Each row is a point on a tangle of strands that fork, close into loops and nearly touch. The rows are in no order.
In the rows, zero is written as 128.
Two points are linked if the straight distance between their rows is under 176. Some points are linked to none.
Q_974: [139 149 131 134 140 139 123 160 108 115 142 138  95 104 134 108 150  86
 143 130 122 127 130 117 119 122 113 175 113 180 126 115 122 111 144 113
 159  85 117 105  81 154 138 141 143 118 142  85 118 147  87 120 146 131
 132 114 161  84 165 137 109 145]
Q_660: [159 160 137  89  62  86  73 135 163 121 114 115 178 103 167 104  98 146
 161 173 131  93  78 103 127  71 127 136 148 152 152 153 104 138 149  97
  87 142 120 117 132 162 136 126 117 193  89 161 164 140 122 162 100 131
 147 136 132 128 112 130  96  82]
Q_288: [152 175 114 123 199 175 162  83 144 153 123 142 159 168  81 139 157 128
 116 122 173 131 160  65 109  62 149  93 166 160  78 142 169 190 144 119
 118  99 148 145 137 127  94 113 161 124 181  86 148 176 144 103  98 172
 117 146 152  86 194 180 124 180]
Q_333: [105 152 103 142 206 168 172 122 173 152 152 166 151 171 126 167 148 144
 117 141 159 121 167  85  89  66 154  83 124 158 161 163 178 160 128 104
 110  75  96 117 149  91  77 102 140 157 153  90 118 198 105  87 131 160
 157 146 153 131 159 186  73 169]
Q_837: [128 161 104 138 206 182 177 125 160 153 128 147 141 194  90 170 130 165
 113 125 170 145 153  87 103  82 162  69 151 137 119 158 164 185 108 109
 109 109 117 122 151 108  77  88 161 149 170 111 117 179 119 110 111 170
 129 153 136 134 157 187 109 164]
Q_404: [100 106 145  50 117  69 147 158 176 124  85 108 162  63 160  63 103 126
 179 131 138 139 137 168 116 170 130 148 117  50 159 180 105  38 153  98
 150 190 150 125  94 151 184 114  98  89  85 145 116  74 124  75 123 102
 167 152 175 119  90 110  87 102]
Q_312: [127 149 118 160 203 190 195 209 156 144 140 132  94 159  48 153 129 124
  81 107 147 189 131 102 151 142 137  87 148 148  77 109 161 186  83 135
 136 115 109 137 100 149 105 107 214 125 175  91  92 166 112 128 144 155
 115 138 116 146 142 151 110 186]
Q_479: [107 112 135  65 106  80 130 156 147 113  99  97 128  85 184  55 130 154
 164 129 123 120 131 165 119 166 116 155 125  74 177 159 112  50 150 115
 147 163 147 133 109 123 167 147 108  84  78 141 134  96  83  77 132 107
 156 153 176 109 100 112 126  89]
Q_43: [ 77 159 129  99  91 133  92  86 155  56 128 113 117  18 109  95 185  90
 141  73 164  96 179 155 128 125 118 183 118 108  83 185 100 114 134 151
 143 110 180 111 114 144 142 122  93  98 134 125 150 114  97  93 143 131
 188 136 195  38 170 151 120 127]
Q_383: [ 84 110 109 148 143 126 156 116  98  93 124 130  85 178  95 157 106 163
  65 128 129 145 188 169 110 152 128  45 113  77 125 159 145  97  91 149
 133 153 126 135 168  90 128  98 103  63 108 113 117 120 153 106 157 143
 105 109 108 222  89 125 156 145]
Q_408: [ 89 165 117  82 133 145 139  27 127 118  98 167 208 107  91 121 145 113
 106 129 137  49 126 111 101 145 174 143 157  80 101 143 110  92  91  82
  83  93 168 133 144 145 162  57  65 137 140 118 143 128 126 118 138 148
 140  89 165 150 126 118  97 152]
Q_821: [117 169  93 150 124 130 118 104 110 151 128 123 139 146 163 117 174 169
 129 167 134 139 122  93 121  70 141 123 124 167 151 165 174 176 180 164
 114 145 145 134 195  62  58 176 125 167 127 144 167 137 132 136 124 140
 159 162 132 104 162 152 163 115]
Q_290: [138 115 129 147 110 123 132 188 119 156 160 146  82 124 213 124 144 145
 149 151 108 157  93 137 138 163 111 163  97 146 200 115 155 143 159 128
 157 138  93  98 120  97  90 167 147 170 101 129 110 136  83 131 150 104
 147 139  93 128 125 114 104  84]
Q_440: [112 150 114 201 142 142 137 167 125 104 146 132  56 111 119 144 153  80
 109 113 105 130 146 123 121 113 113 105 111 208 128 112 189 141 106 167
 142  77 168  99 141 112  87 111 140 129 162  87  82 172 120 136 144 150
 163 137 118 141 160 146 146 161]
Q_317: [134 136 112 130 158 146 171 155 181 110 140 127 117 138 111 136  99  99
 121 111 172 197 159 157 141 129 146 132 125 145  99 182 173 134 122 175
 157 142 126 108  98  91 119 142 148 105 143 111  85 145 113 112 138 122
 147 147 134  89 115 178 103 154]
Q_647: [194 109 138 130 126 118 108 140 114 175 119 124 116 133 138 114  87 112
 126 138  94 148  92 133 142 172 103 146 112 130 113  89  79 138 166 115
 141 141 111 139  86 170 147 189 175 119 136 150 125  92 130 153 130 108
 112 138 113 116 126 105 169 125]
Q_925: [171 144 147 174 114 109 134 171  95 152 149 147 109 144 109 164 137  91
 131 143 123 112  92  96 148 119 117 127 106 175 100  54 131 186 141 162
  97 103 119 195 131 128 118 133 147 153 177 147 135 137 174 159 121 155
  75 125  67 157 159  84 186 144]
Q_886: [ 90 137 113 122 153 109 153 137  91 156 103 126 126 172 193 131 190 208
 148 171 101 106 149 109 121 109 103  99 120 108 205 148 121 120 154 117
 139 145 119 131 166  60  66 189 156 124 110 112 169 127  84 107 149 118
 142 146 153 136 137 132 176 109]
Q_541: [ 77 127 151 113 109 105 104 121 151  67 134 129 104  89 143  81 146 145
 145 110 125 110 162 201 127 146 120 153 126 101 148 171 150  97 116 174
 146 148 151 107 149  94 160 119  71  97 110 139 116 115  98  82 126 100
 146 121 157 104  81 134 102 100]
Q_79: [162 129 141  91  61  75  74 108 164 103  95 121 213  87 134 115  97 119
 168 147 126  99  80  97 167  65 129 128 148 130 139 151  69 155 145  98
  85 135 140 126 114 175 132 124 111 188 102 160 198 126 129 175  83 133
 137 127 144 108 138 119 118 102]
Q_906: [163 132 166 175 139 129 165 172  96 158 146 156  92 142  91 181 144  93
 116 131 118 122  95 109 144 114 109 109 117 176 104  61 151 170 121 144
 120  89 115 172 121 122 104 113 167 142 170 114 111 160 168 155 123 168
  90 121  68 165 143  89 161 152]
Q_761: [153 109 137 110 159 155 143  71 102 166 125 128 174 175 100 134 123 144
 111 135 134 100 101 103 122 117 143 118 152 117 105  98 109 127 114  94
 109 131 114 148 131 142 147 112 117 107 141 138 127 115 161 149  97 136
  88 101 105 158 133 122 156 133]
Q_565: [162 175  79 103 123 120 134 144 161 180 117 109 169 143 172 104 125 184
 148 159 187 147 103  79 122  72 134 144 153 133 142 174 121 140 183 122
 124 142 122 118 126 115  94 191 152 163 125 123 156 140 113 108 104 112
 145 166 148 108 148 175 107 125]
Q_509: [127 132 115 128 119 110 121 188 122 162 140 120 112 129 232 108 139 172
 152 163 113 131 107 114 137 127 109 160 115 144 207 149 128 119 187 128
 145 138 110 103 129 112  93 180 161 163  91 119 129 128  82 116 143 101
 161 175 135 117 134 136 109  98]
Q_796: [159  88 159 125 146 140 116 123  84 174 123 135 119 152 124 135 112 119
 124 148  68 132 106 134 114 169  99 125 112 124 128  43  91 103 134  99
 143 136 102 154 121 159 137 151 162 104 138 149 118  96 141 156 132 112
 101 125  99 182 118  83 172 115]
Q_114: [186 123 121 133  90 103  79 133 103 167 124 126 175 168 131 137  85 109
 151 148 117  97 104  79 138 109 128 120 129 146 107  82 110 184 150 104
  81 134 115 166 135 175 151 128 145 165 135 157 169 127 166 172  89 129
  80 131 111 148 146  98 173 141]
Q_405: [150 116 146  93  66  56  77  88 126  74  67 137 200 107 121 118 130 106
 175 151  96 101 125  64 159 103 120 109 160 110 131 117  75 165 152  99
  68  96 150 132 127 189 117 119 126 174 114 129 210 119 127 179  77 138
 123 138 178 109 171 118 157 142]
Q_869: [150 133 134 148  51  96  56 151 103 132 142 123 132 136 152 139 119 110
 174 151 106  88 104 111 137 119 119 147 110 155 114  98 115 182 145 138
  79 133 119 169 156 158 157 104 129 191 136 170 158 130 167 174 111 128
 106 132 100 143 139  95 175 102]
Q_536: [107 152 108 165 102 119 147  94  97 137 119 108 101 159 135 139 152 186
 119 164 112 127 120 119 113 117 119  98 118 146 136 128 167 165 150 189
 117 137 153 160 200  57  65 151 106 154 118 169 157 121 152 161 105 146
 138 130 102 131 148 129 198 107]
Q_275: [138 146 115 124 162 151 161 150 137 144 132 137 114 125 134 124 144  97
 143 136 144 126 144 113 118 100 134 166 117 152 140 139 141 107 148 113
 156 103 111 107  71 133 126 154 140  87 147  82 113 169  73  98 140 125
 145 127 177  84 177 156  72 152]
Q_597: [144 125 131 162 118 120 142 107 147 138 135 104 114 142 100 131 121 133
 109 105 131 154 110 151 155 132 127 125 110 140  82 137 133 170 145 190
 143 128 131 134 144 109 104 157 119 140 142 172 111 103 178 147  96 130
 115 118  66  95 134 133 166 111]
Q_297: [118 152 125 190 150 156 156 200 149 135 144 119  61 123 119 151 139  95
 114 123 113 160 116 112 141 123 127 101 106 195 135 104 184 189 108 172
 144  81 144 123 127 122  61 127 173 152 158  99 100 169 121 131 152 151
 145 153  97 123 156 141 126 156]
Q_3: [100 138 115 208 133 131 104 173 130  90 135 114  30  85 163 122 153  93
 119 108  93 146 148 130 143 137 111  98  96 196 152 126 201 132 131 186
 168  88 187  86 139  91  69 156 129 125 149 103  85 130 104 116 142 111
 177 154 150 101 159 143 166 147]
Q_369: [190 102 142 125  96  93  71 163 143 159 134 117 123 102 148 112  66 113
 138 120 103 155  87 155 171 177 106 168 106 130 122  91  78 151 177 135
 128 146 101 123  99 179 159 172 158 157 122 185 129  79 147 165 131  95
 113 153  92  85 117  98 144 100]
Q_782: [148 120 134  88  74  92  89  73 111 112  81 101 194 123 120 115 119 120
 128 137  77 108 129  89 135 136 122 107 164  97 108 128  49 138 166 105
  92 130 153 145 124 187 141 166 155 134 100 139 187  86 137 185  95 132
  93 135 188  97 180 135 183 153]
Q_176: [116 110 117 107 124 107 129 160 120 183 117 123 154 157 208 117 152 212
 145 181 113 116 115 104  93 118 124 110 142  88 218 130  86  90 129  87
 120 156  99 110 130 103  96 145 125 158  83 127 141 138  91 135 121 135
 138 140 127 182  89 121 100  91]
Q_650: [104 127 146  96  94 112 109 115 122 149 126 149 156 101 192 122 130 161
 130 146 122  92  86 136  84 131 145 137 132 124 189 127 124  68 111  86
  88 129 110 118 142 139 156  92 105 143  81 154 140 134 110 130 140 129
 162  93 122 180  86  87  96  77]
Q_610: [125  71 184 125 185 173 148 120 116 138 141 155 120 148  74 145  90  85
 117 118 107 169 114 145 148 154 132 141 132  98 104  60  97 101  83 102
 158 143  85 159 104 173 160 113 152  84 148 116  75 102 144 152 137 121
  85  82  72 182  69  97 108 142]
Q_337: [ 99  80 181 104 171 155 135 111 123 127 129 160 128 124 101 126  86  85
 137 106  90 155 116 162 117 178 146 153 125  83 139  57 102  74  76  98
 144 135 100 141 116 183 189  82 132  84 138 132  86 102 130 122 153 116
  96  90  89 193  58  85 103 114]
Q_223: [ 71 138 147  86 129 125 127  29 110  95  74 124 176 118  90 106 162 129
 107 104  99  82 154 163 132 155 133 129 127  47 110 139  94  87  93 119
  96 135 189 141 163 115 184 102  68  88  94 112 157 105 137  90 157 129
 134  94 187 145  99 117 146 111]
Q_458: [116  90 147 103 124 134 125 117 130 147 127 148 147 116 173 133 104 170
 148 145 133 126  94 166 105 144 157 139 133  82 179 112 125  76 108 113
 120 161  85 115 136 119 150 101  95 144 105 167 111 119 117 119 118 103
 133 109  96 178  61 110  84  79]
Q_712: [113 107 158 185 127 151 133 159  83 126 155 134  71 117 109 163 147  87
 121 137  80 127 117 140 108 165  81 106 112 155 149  67 160  99  88 144
 150  91 138 124 132 105 102 134 135 114 146 109  89 136 127 160 132 126
 127 111  79 172 118  86 173 114]
Q_117: [104  85 152 129 116 132 138  96 132  98 171 110 122 125  90 139  91 142
 117  98 109 149 138 191 141 134 170 130 118  91 107 127 140 138  98 166
 156 162 117 121 167  96 154  72  99 128 111 183  91 111 193 140 128 101
 116 101  79 154  75 140 103 112]
Q_173: [159  92 118  97 165 125 179 166 194 148 136 125 138 141 129 143  70 111
 145 119 193 203 109 169 150 163 150 157 115 108 113 161 131 115 131 125
 164 184  90 136  86  96 162 163 143 135 122 116  95 112 155 128 114  72
 120 140  97  96  75 142  74 143]
Q_816: [152 129 104 108 148 137 170 194 221 126 147 136 131 128 149 143  90 104
 152 117 214 212 126 157 147 146 151 165 113 117 128 185 168 131 142 144
 174 161 104 126  91  84 137 158 144 140 125 102  88 147 118 119 141  76
 157 159 125  65  98 165  67 146]
Q_119: [120 111 119  91 132 100 132 115 120 137  96 107 134 135 152  83 128 163
 143 141 109 128 130 134 133 153 108 134 136  99 146 139  91  73 157 114
 140 170 135 139 107 123 164 173 127  85 104 132 141  92  97 111 117 106
 124 144 161 112 121 131 148 101]
Q_603: [101 121 106 146 168 140 168 104 106 126 107 135 109 200 100 159 135 192
 107 158 120 136 175 141 124 131 124  46 132  93 153 164 149 114  98 127
 121 135 138 134 173  62 107 124 137  91 113 109 131 132 131 115 137 147
 103 122 122 168 108 142 181 113]
Q_68: [ 96 134 113 133 149 105 140 165  95 159 117 118 117 149 222 112 174 180
 143 167  73 114 135 109 131 120  94 143 107 127 219 139 133 127 168 134
 137 141 108 112 158  74  64 197 169 129  99 108 158 134  79 100 157 116
 157 168 152 123 151 127 148 108]
Q_218: [181 166 102 116 115 122 106 119 108 103 116 148 162 139 108 130 143  64
 128 109 161  86 161  31 142  75 149 148 154 140  66 110 121 189 140  91
 100  88 138 140 113 189 136 121 125 119 149  91 165 166 138 128 113 181
 102 129 168 102 213 134 151 199]
Q_65: [100 109 125 139 115 108  97  67 122  55 131  81  89 134  71 113 133 156
  93 101 111  96 198 180 131 130 132 100 137 108  78 152 131 137  96 185
 144 146 184 117 179  93 160  88  78  84 121 140 113 111 171 100 133 115
 140 112 135 151  99 148 147 145]
Q_619: [ 98 114 113 200 119 158 153 180  97 113 150 121  56 109 127 162 129 124
  96 125  80 147 142 153 133 175  92  62 103 137 154  92 191 103  73 150
 146 102 146 124 148  79  93 122 137 111 132 105 101 132 123 147 139 128
 139 126  93 192 116  90 162 122]
Q_521: [121 109 138 150 110 117 118 103 148  98 158  97 111 117  92 116 118 123
 120  96 125 138 136 180 160 133 143 144 120 126  84 141 141 142 119 188
 154 149 129 116 141 107 135 111 104 125 132 173  88 109 177 143 113 116
 130 104  93  90 114 143 112 115]
Q_281: [137 161  99 117 121 141 128 110 137 150 129 130 139 131 159 105 145 169
 136 143 167 127 108 106 127  79 135 147 127 153 138 175 153 142 177 166
 139 147 135 118 151  92  91 176 121 145 123 146 138 134 122 112 115 120
 154 155 143  82 142 168 122 112]
Q_135: [175 128  97 110 168 119 147 149 143 220 107 121 192 178 161 143 109 187
 127 177 130 137 119  83 114 112 111  93 160 126 164 116  78 131 149  68
 115 132  99 110 104 148  97 175 169 135 102 111 169 135 118 137 109 120
  86 156 126 172 144 133 119 121]
Q_141: [128  97 132 137 151 152 152  62 109 141 135 133 153 182  84 147 127 141
 112 131 130 124 118 128 114 121 153 107 146 116 107 120 119 128 109 127
 112 136 106 148 152 117 141 101 115 107 145 144  93 125 179 148  96 144
 104  88  96 155 104 131 154 126]
Q_641: [138 144 129  84 108 111 107  77 101 120  96  99 168 132 117 112 133 127
 121 124 108  98 127  93 124 131 134 134 158 120  99 118  64 125 162  90
 100 134 148 130 125 180 154 141 141 113 114 121 165  99 127 162 110 133
 109 127 181  98 186 144 166 152]
Q_547: [192 126 129 108 153 130 128  89 106 184 105 117 182 175 108 132 122 135
 112 134 124 105 107  77 116 115 126 102 153 131  83  89 103 156 131 105
 109 122 122 162 127 170 142 137 146 116 143 138 159 105 175 156  89 141
  65 116 114 152 162 113 191 155]
Q_138: [106  96 127  86 146 112 144  81 108 147  75 111 148 156 122 101 123 162
 129 148  99 122 136 131 123 159 113 109 153  74 155 117  82  67 135  82
 122 160 150 146 113 131 169 166 117  64 111 128 145  95 108 100 120 117
 115 123 173 146 114 119 145 105]
Q_935: [146 107 169 147 186 160 177 137 118 147 147 151 129 156  46 161 104  93
  96 111 119 165 126 134 154 134 125  97 138 109  76  72 141 131  78 122
 132 128  92 184 108 157 138 113 184  76 157 106  68 103 147 159 119 152
  88  92  74 183 100 108 147 158]
Q_367: [143 107 151 140  63 126  87  76 105  97 104  79 139  65  91 109 173  97
 125  61 146  94 168 140 152 124 117 174 134 128  55 131  69 141 115 160
 120 141 174 121 116 183 151 109 129 137 140 147 171  98 170 144 147 127
 143 139 164  58 193 123 150 135]
Q_208: [140 144 137  99  75 111  81 141 121 137 134 133 153 111 190 113 102 155
 143 161 128  99  72 110 103  94 135 149 129 156 171 135 126 119 137  95
  89 127 113 110 138 149 148  90 121 176  80 166 160 145 109 150 123 116
 151 108 122 142 104 114  98  81]
Q_33: [156 120 176 163 172 155 169 149  90 163 156 159 116 156  62 169 132 101
 106 122 116 132 114 109 140 119 113  97 137 150 102  58 156 143  97 112
 125 107  95 179 108 160 129 106 166 110 168 105  84 145 150 161 122 163
  87 103  79 178 112  95 151 159]
Q_850: [100 108 107 198 117 147 130 203 108  93 148 117  43 110 140 145 114 119
  93 111  88 171 159 163 144 177 114  51  93 116 152 124 180  90  71 149
 173 126 131 117 133  77  96 126 120 106 114 110 107 125 106 119 168 101
 117 126  84 213  90 105 127 135]
Q_206: [108 131 150 161  97 135  83 148 124  87 171 132  67  90 155 116 159 105
 124 126 119 115 116 162 114 141 112 158 108 183 142 114 162 115 128 169
 129 104 135  98 145 120 104 104  83 167 130 152 117 146 116 147 140 138
 148 113 103  96 116 104 128  95]
Q_24: [138 151 125 136 202 173 176 104 125 181 113 137 155 203 107 169 157 185
 123 146 147 134 128  85 104  90 134  66 149 130 142 144 148 169 105  95
 117 112 109 123 159 101  91 118 164 153 154 115 146 155 139 130 102 156
  91 140 120 139 155 157 141 129]
Q_242: [157 155 107 108 163 164 163 139 167 149 146 155 134 127 120 133 131  93
 142 126 187 142 128 102 133  93 149 162 134 150 122 165 149 138 158 102
 159 100 112 108  75 133 115 139 141 122 163  87 107 189  95  77 131 126
 142 132 173  77 174 181  47 165]
Q_185: [160 157 115  93 117 125 101 116 108 110 116 137 158 135 120 118 125  96
 125 124 143  93 132  60 124  90 146 142 153 141  92 116 101 150 135  75
  98 105 131 134 105 193 151 113 113 120 135 110 157 134 125 140 118 157
 108 121 171 106 181 130 130 162]
Q_756: [158 155 107 104  81  93  81 142 144 126 124 100 144 106 157  94 101 139
 146 111 149 136 101 128 146 118 125 181 129 137 111 156  85 138 191 139
 130 149 130 120 104 165 154 167 145 166 116 161 143 106 131 136 105 115
 150 150 149  59 152 150 124 114]
Q_788: [144 102 167  96 153 151 113 117 126 147 129 166 159 114 112 135  84  83
 129 116 125 107  85 134 113 142 158 144 122 119 140  66 109  77  98  74
 101 107  98 126  93 201 182  43 115 125 142 140 105 127 121 122 155 131
 118  75 106 191  83  77  95 120]
Q_735: [165 140  96 106 161 150 176 185 209 161 144 143 137 119 150 126 110 118
 162 126 208 189 115 127 139 112 136 178 110 133 147 181 157 130 164 123
 155 135  97 114  78 120 116 163 150 160 139  89  99 171  99  83 141  94
 171 163 147  66 128 181  50 156]
Q_101: [132  81 125 133 127 142 135 186 124 149 166 166  98 134 198 158 124 151
 137 141 133 161  95 150 135 168 135 154  98 111 194 113 166 123 121 121
 148 145  77 114 113  85 101 135 126 180 102 130 100 154  91 147 141 107
 138 113  67 154  89 118  68  79]
Q_926: [122 147 143 130 112 141 105 138 114 107 145 139  94 106 131 105 153 111
 128 126 124 109 125 139 100 133 114 177 118 172 131 114 136 118 130 123
 122 106 125 108 118 140 132 114 102 131 127 125 119 140 116 122 142 130
 135 111 135 100 137 119 126 110]
Q_402: [111 143 126 169 186 174 186 193 156 150 139 128  82 168  87 166 128 128
 104 124 130 185 128 112 149 133 143  85 126 144 130 115 170 198 106 130
 136  97  97 128 119 122  80 129 206 144 159  95 100 165 113 125 147 156
 129 150  94 125 143 152 118 142]
Q_152: [127 135 125 163 103 124 129 100 107 139 137 110  98 152 115 136 147 142
 124 130 117 119 105 137 117 121 116 104 114 155 107 115 167 158 145 191
 121 125 141 160 180  81  93 145 111 144 136 161 128 118 167 168 100 146
 114 122  67 121 145 123 189 113]
Q_55: [ 83  79 138 153 131 121 146 115  99  99 147 130  73 146  92 150  84 131
  87 114 108 154 166 175 132 173 113  72 116  77 118 135 141  91  78 142
 149 155 127 136 142 105 144 106  96  58 102 129 110  91 156 110 169 112
  89 110 106 216  65 125 127 134]
Q_923: [ 72 163 134  86 119 127 138  36 125 110  79 156 196  98 100 118 157 114
  98 122 105  59 131 148 120 158 160 141 134  62 108 150 114  79  76  96
  87 111 172 136 166 126 184  67  57 121 106 117 141 115 125  94 152 143
 144  83 183 163 105 107 108 126]
Q_621: [100 145 105 130 180 146 170 102 107 151 105 127 127 195 132 158 171 209
 131 168 124 130 161 106 115 103 125  67 135 119 171 154 145 142 130 122
 123 127 129 126 170  68  76 149 152 128 128 115 156 138 113 111 126 150
 115 145 142 125 144 158 168 113]
Q_689: [141 127 155 107 138 145 135 114 116 134 134 164 160 132 119 136 110 100
 121 133 137  83  91 101  97 128 155 148 146 129 143  91 132 101 105  64
  97  93  98 114  92 184 166  47  94 137 139 115 109 160 110 119 136 138
 123  89 122 159 100  94  82 132]
Q_205: [112 142 110 191 108 137  82 154 149  64 147 122  48  67 149 104 156  84
 121  93 132 142 147 148 135 126 117 147 112 206 127 144 179 139 142 182
 161  99 177  93 135 115  87 162 100 141 167 110  95 135 113 109 134 128
 181 143 152  47 158 144 129 142]
Q_4: [114 180 124 132 101 111 103 129  67  87 148 170 166 127 165 163 153  79
 156 136 104  74 122  68 111  77 128 137 136 147 128  86 132 151  97  77
  53  58 146 147 137 159 166  61  90 162 114 124 164 202 140 151 139 155
 140 138 152 162 155  91 146 141]
Q_780: [104  88 143 142 125 140 147  61 112 107 154 111 135 155  66 154 109 166
 111 114 102 122 134 162 123 125 168 106 138  77 107 107 136 143 105 167
 125 160 118 143 196  88 147  60  89 111 116 175  96 120 198 154 104 115
 122  90  69 177  78 130 136 109]
Q_627: [120 149 115 117  65 120  82  77 119  70 114  86 133  49 108 108 169  94
 135  84 162 102 167 127 140 115 118 183 148 125  55 158  72 138 152 157
 119 123 166 114 107 183 132 145 138 116 148 125 176  96 123 118 136 134
 169 150 185  29 212 164 136 142]
Q_85: [121  82 137 119 152 124 176 150 164 124 149 131 131 146 106 145  66 113
 139 101 159 188 135 182 135 153 168 146 132  89 108 171 137 116 103 135
 172 184  89 124 101  85 171 137 127 112 112 126  92 103 156 123 125  98
 104 133  96 137  74 148  67 150]
Q_799: [174 188 123 127 163 146 138 116 129 130 111 145 150 144  84 129 162  84
 119 100 181 125 158  58 128  76 134 126 148 173  43 126 149 181 157 126
 126  98 153 158 108 165 117 139 156 112 187  91 157 158 147 112 112 181
  98 127 165  73 203 150 158 195]
Q_230: [180 133 119 113  90  85  70 137 161 149 121  97 154 117 143 113  69 129
 138 116 155 127  92 131 167 131 120 160 123 133 114 141  73 156 188 128
 115 150 111 115  97 179 167 158 153 170 115 166 149 106 165 146 105  93
 133 139 107  65 130 125 124 108]
Q_980: [ 78 158 131 103 103 120  92 108 149  57 129 122 102  47 125  84 173 113
 140  92 146 104 167 179 122 136 106 169 119 126 109 171 121  90 121 162
 144 114 167 103 123 117 132 127  84  98 129 122 131 114  85  83 140 125
 171 126 196  57 128 142 122 135]
Q_713: [138 162 104 116  58  90  71 144 137  96 124 101 131  72 173  78 123 114
 156 115 130 134 123 128 140 122 110 192 123 163 129 168  90 143 186 147
 130 134 144 124 122 158 140 189 151 163 107 154 160  99 113 137 131 117
 155 159 169  39 167 159 143 119]
Q_168: [ 92  83 117 162 147 135 146 189 107  97 139 134  46 122 115 142 108 112
  83 101 101 180 169 160 147 189  99  50 101  96 142 150 161  79  71 142
 185 157 117 123 114  90 127 150 122  72 105 107 121  97 115  96 193 109
 102 129 103 201  76  98  98 149]
Q_733: [114 140 108 133 154 152 134  90 147  73 133 111 108 127  51 122 134  80
 105 100 149 137 186 145 126 117 124 120 143 162  44 160 127 121 118 169
 161 110 158 111 105 125 138 117 134  63 183 101  87 125 131 103 118 145
 137 112 161  81 152 161 141 174]
Q_154: [101 142 123 180  87 125  62 132 150  60 159 124  65  52 149 104 159 102
 124  95 143 112 144 164 127 126 117 161 103 188 115 151 160 138 142 185
 140  94 164 100 156 118 102 113  70 169 153 155 117 134 106 124 124 128
 172 132 143  59 142 140 120 121]
Q_558: [134 158 123  91 127 131 128  81 144 129 116 141 190 109 114 129 112 133
 117 139 163  66  94 115  95 119 169 150 157 118 123 133 113 105  97  83
  88 106 127 113 117 161 154  68  80 134 126 130 136 130 123 119 131 140
 146  90 142 149 120 114  77 136]
Q_895: [117  68 140 115 122 136 123 138 131 151 141 161 122 132 186 160  93 158
 148 141 149 163  93 158 112 160 157 131 126  81 186 125 137  97  96 115
 145 168  69 122 121  96 135 100 102 159  94 152  94 134 125 142 117 116
 117  99  72 177  48 107  67  87]
Q_514: [113  87 169 144 132 157 117 135  79 137 159 144  89 116 133 133 133 103
 132 137  69 130 109 161 106 178  84 137 105 126 146  40 128  86  96 107
 141 108 111 129 123 139 128 127 127 108 124 120 101 119 119 142 149 117
 110 115  97 182  93  72 151 100]
Q_628: [188 165  86 103 141 111 150 169 177 205 113 109 196 159 163 141 108 192
 143 183 168 155 107  78 122  79 118 109 148 142 156 141 104 163 175  88
 119 129 112 100 106 153  90 188 181 183 118 109 186 158 122 120 120 112
 110 165 123 134 149 155 101 128]
Q_635: [113 108 106 126 147 125 173 150 156  95 138 129 104 144 120 132 102 131
 127 110 155 176 168 174 142 140 139 115 133 118 116 199 156 114 122 177
 169 172 121 116 107  81 138 137 130  84 116 119 103 116 119 101 140 122
 121 139 131 120  96 155  92 140]
Q_809: [148 116 138 195  54  99  72 184  97 130 169 135  90 117 147 144 133  87
 157 145 118  97  93 121 141 137 111 166  89 179 111  74 125 194 135 165
  98 110 124 168 135 137 129  97 120 176 170 163 146 136 171 163 127 142
 101 132  81 146 144  70 179 125]
Q_613: [ 92 115 138 124 107 110 131 155 163  57 167 118  99 123 155 106 105 142
 130 100 153 153 172 212 130 152 140 135 132 104 147 193 171  99 117 179
 174 179 134 114 137  84 138 120  76 103 100 134 102 112 106 100 140 107
 136 142 137 125  72 147  76 136]
Q_319: [ 78 116 138  70 151 111 125  55 107 116  59 117 168 129  93  95 133 146
 116 121  83  91 140 151 133 167 124 114 134  44 141 108  73  56 120  90
 101 139 178 150 151 151 191 131  96  73  93 121 157  84 119  84 148 126
 116 114 179 178  98 110 148  93]
Q_62: [141 110 112 112 136 113 134 145 125 204 105 123 180 157 169 129 123 168
 129 183  94 122 121  84 104 125 111 110 154 127 202 108  76 100 151  57
 121 132 116 116 105 136 113 158 153 123  92 110 160 125  85 146 118 126
 107 148 142 167 141 116 114 112]
Q_718: [117 112 147 138  81 128  92  74 118  95 106  96 134  54  77 111 189 110
 116  56 138  86 178 162 140 137 113 165 122 115  62 134  77 130  93 158
 126 140 180 117 146 156 151  90 100 117 144 154 139 104 179 130 152 118
 150 130 165  59 142 109 161 125]

A fork is a point with three links, a tip a point with one. Leave the first point through the second and follow the links. Name the first fork or tip that comes.
Q_926 / Q_974 => Q_816
Q_718 / Q_367 => Q_635
Q_206 / Q_154 => Q_312
Q_821 / Q_281 => Q_176
Q_514 / Q_796 => Q_713

How many points has the smallest loop of links through each point below? Write 0 if it is on no loop.
Q_173 => 5
Q_660 => 21
Q_565 => 0

A tip is a point with one link. Name the tips that can be reached along the links from each point below, in the order of the rows.
Q_799 => Q_333, Q_713
Q_536 => Q_404, Q_176
Q_627 => Q_312, Q_718

Name the points in between on the shortest way along the links from the first point to the second, in order.
Q_367 / Q_541 => Q_627 > Q_43 > Q_980
Q_756 / Q_383 => Q_230 > Q_369 > Q_647 > Q_796 > Q_514 > Q_712 > Q_619 > Q_850 > Q_168 > Q_55
Q_816 / Q_980 => Q_317 > Q_635 > Q_613 > Q_541
Q_837 / Q_101 => Q_24 > Q_621 > Q_886 > Q_68 > Q_509 > Q_290
Q_79 / Q_509 => Q_660 > Q_208 > Q_650 > Q_458 > Q_895 > Q_101 > Q_290
Q_761 / Q_809 => Q_547 > Q_114 > Q_869
